Points on a hilly landscape, in no order, each with its height.
From any point a ball takes the steepest step (drop divided by distance) to one of its 3 nearest points. It stops when none of these is lower. Distance is the straight distance between rows; heights are no part of it.
Z790 height 536: [140 129 143 119 125 142 116 117 117 117  92 110 107 126 119 120]
Z210 height 692: [135 114 138 137 107  93 153 154 117 136 172 147 147 110  96 141]
Z487 height 282: [146 132 159 104 134 131  95 149 110 150  84 118  93 127 125 106]
Z146 height 337: [105 136  71 141 126 170 134  64 154  77 124 108 147 143 143 155]
Z893 height 363: [125 143  88 139 109 143 131 110 146 100 128 118 148 125 126 143]
Z908 height 546: [149 160 143 118 118 104  97 184 121 176 121 144 110 112 121 110]
Z273 height 45: [117 139 100 142 105 113 162 128 135 109 164 142 168 117 109 143]
Z639 height 386: [144 163 118 121 126 154  91 139 129 128  89 103 115 121 131 121]
Z141 height 575: [136  93 157 132 119  90 154 140 107 140 157 141 143 114  97 127]
Z811 height 584: [142 149 120 137  97 112 117 157 126 142 151 134 135 110 106 132]
Z79 height 391: [149 170 135 116 117 130  88 168 117 158 109 128 105 115 130 113]
Z354 height 250: [117 127 109 141 114 127 152 115 134 104 143 129 156 121 116 147]
Z404 height 548: [ 73 157  60 146 131 153 180  80 157  80 179 147 192 159 145 163]
Z297 height 789: [151  54 204 132 139  56 167 163  98 184 179 152 126 122 105 123]
Z943 height 251: [154 130 163 121 120  84 111 191 112 185 137 149 116 114 118 106]
Z623 height 690: [ 61 136  68 144 139 161 200  70 144  64 178 146 196 168 146 163]
Z556 height 550: [135  88 206 106 155  81 110 179 103 187 118 151  88 134 122  92]
Z718 height 186: [ 86 128  68 146 143 174 165  47 158  63 132 109 155 156 153 165]
Z939 height 372: [122 163  60 143 126 174 120  70 170  82 120  98 139 134 160 149]
Z94 height 335: [102 118 109 136 115 124 184 105 130  94 168 135 175 127 113 153]
Z140 height 585: [151 132 174 119 132  78 104 209 113 210 142 161 104 119 123  98]
Z632 height 405: [115 194  32 164 124 174 120  79 187  96 154 121 154 141 166 166]
Z258 height 461: [142 140 132 114 131 158 103 122 114 115  74  96 101 124 137 119]
Z349 height 678: [130  80 149 134 119  94 182 132 111 123 168 148 155 112  92 139]
Z217 height 470: [142 140 127 125 115 132 111 143 119 142 110 127 123 111 118 121]
Z167 height 718: [150  73 203 127 141  63 132 177 104 191 160 156 107 129 114 105]
Z209 height 618: [ 97 110  96 136 130 163 157  51 144  64 107  98 137 141 136 150]
Z41 height 444: [ 98 161  58 151 120 144 161  99 159  90 179 143 183 131 137 161]
Z622 height 715: [132  88 168 126 126 111 131 126  99 135 113 123 123 121 107 113]
Z469 height 615: [127 103 144 126 124 127 134 114 115 113 119 121 127 119 103 129]
Z223 height 555: [128 115 146 115 134 156 117 107 111 110  75 100 104 126 125 125]
Z231 height 757: [140  51 222 119 153  61 141 160 104 188 143 153 112 141 115  95]
Z277 height 382: [137 172  54 149 128 199 101  60 174  85 102  89 116 145 187 153]
Z657 height 415: [139 162  92 135 106 147 107 127 144 114 119 116 136 118 132 137]
Z781 height 417: [123 129  81 137 127 174 127  67 150  76 100  88 126 140 152 145]
Z714 height 397: [ 94 152  69 145 120 156 146  91 161  83 154 126 162 135 142 160]
Z687 height 479: [106 114 105 132 121 139 163  85 130  85 136 114 159 130 115 144]
Z979 height 582: [147  89 188 133 126  71 147 167 101 174 171 156 122 116 105 117]
Z282 height 566: [146 137 181 105 152  96  86 204 111 204 115 159  87 129 134  82]
Z188 height 283: [123 168  76 152 100 126 137 134 156 114 164 142 173 118 124 147]
Z33 height 524: [131 113 197  87 169 106  84 197 105 195 102 161  76 138 141  77]
Z891 height 347: [140 108 177 128 126  83 128 164 107 163 149 145 120 116 104 113]
Z513 height 691: [115 112 120 128 126 149 137  85 129  87 101 105 133 129 120 143]
Z996 height 402: [137 154  81 131 126 186 104  82 153  85  87  87 114 131 168 141]
Z394 height 73: [147 117 171 123 131 107 113 158 109 156 118 139 100 118 115 113]
Z120 height 483: [120  91 139 127 119 116 156 113 117 109 139 128 145 119 102 140]
Z723 height 404: [133 102 192 101 157 123 104 149  95 162  84 125  83 135 123  96]
Z994 height 373: [118 177  54 152 108 151 130 110 170 100 161 129 164 125 142 158]
Z253 height 666: [149 119 155 134 108  79 132 177 120 175 172 153 134 110 106 120]
Z907 height 277: [145 154 138 105 133 139  83 160 112 154  89 117  98 121 136 104]
Z251 height 517: [128  68 213 111 161  98 121 138  93 160 100 136  84 140 117  92]
Z927 height 388: [146 186  57 140 121 188  93  91 168  94 100  91 120 140 181 145]
Z323 height 568: [ 86 126  89 139 125 148 186  81 141  70 165 129 180 141 130 155]
Z526 height 533: [132  91 207  84 180 111  96 176 103 186  87 147  66 144 138  76]
Z800 height 484: [132 133 178  90 161 125  86 176 105 177  79 136  72 132 141  91]
Z509 height 441: [153 175  88 122 119 174  82 124 148 109  84  92 105 127 157 128]

Two balls start at each pair of points below. Name the first point that both come to, or write -.
Z979 / Z349 => -
Z277 / Z781 => Z146
Z323 / Z893 => Z273
Z469 / Z687 => Z354
Z714 / Z996 => Z146
Z210 / Z297 => Z891

Write out the way that a ball takes from each point below.
Z800 => Z723 > Z487 > Z394
Z632 => Z994 > Z188 > Z273
Z167 => Z979 > Z891 > Z394
Z657 => Z893 > Z354 > Z273

Call two points neighbours if one is among the 3 nearest of the other. Go from one point of each pair to the other, from neighbour to neighbour, staying as low as possible. Name the highest point that can't be avoided.
Z273 / Z943 => Z657
Z943 / Z907 => Z487
Z718 / Z273 => Z714
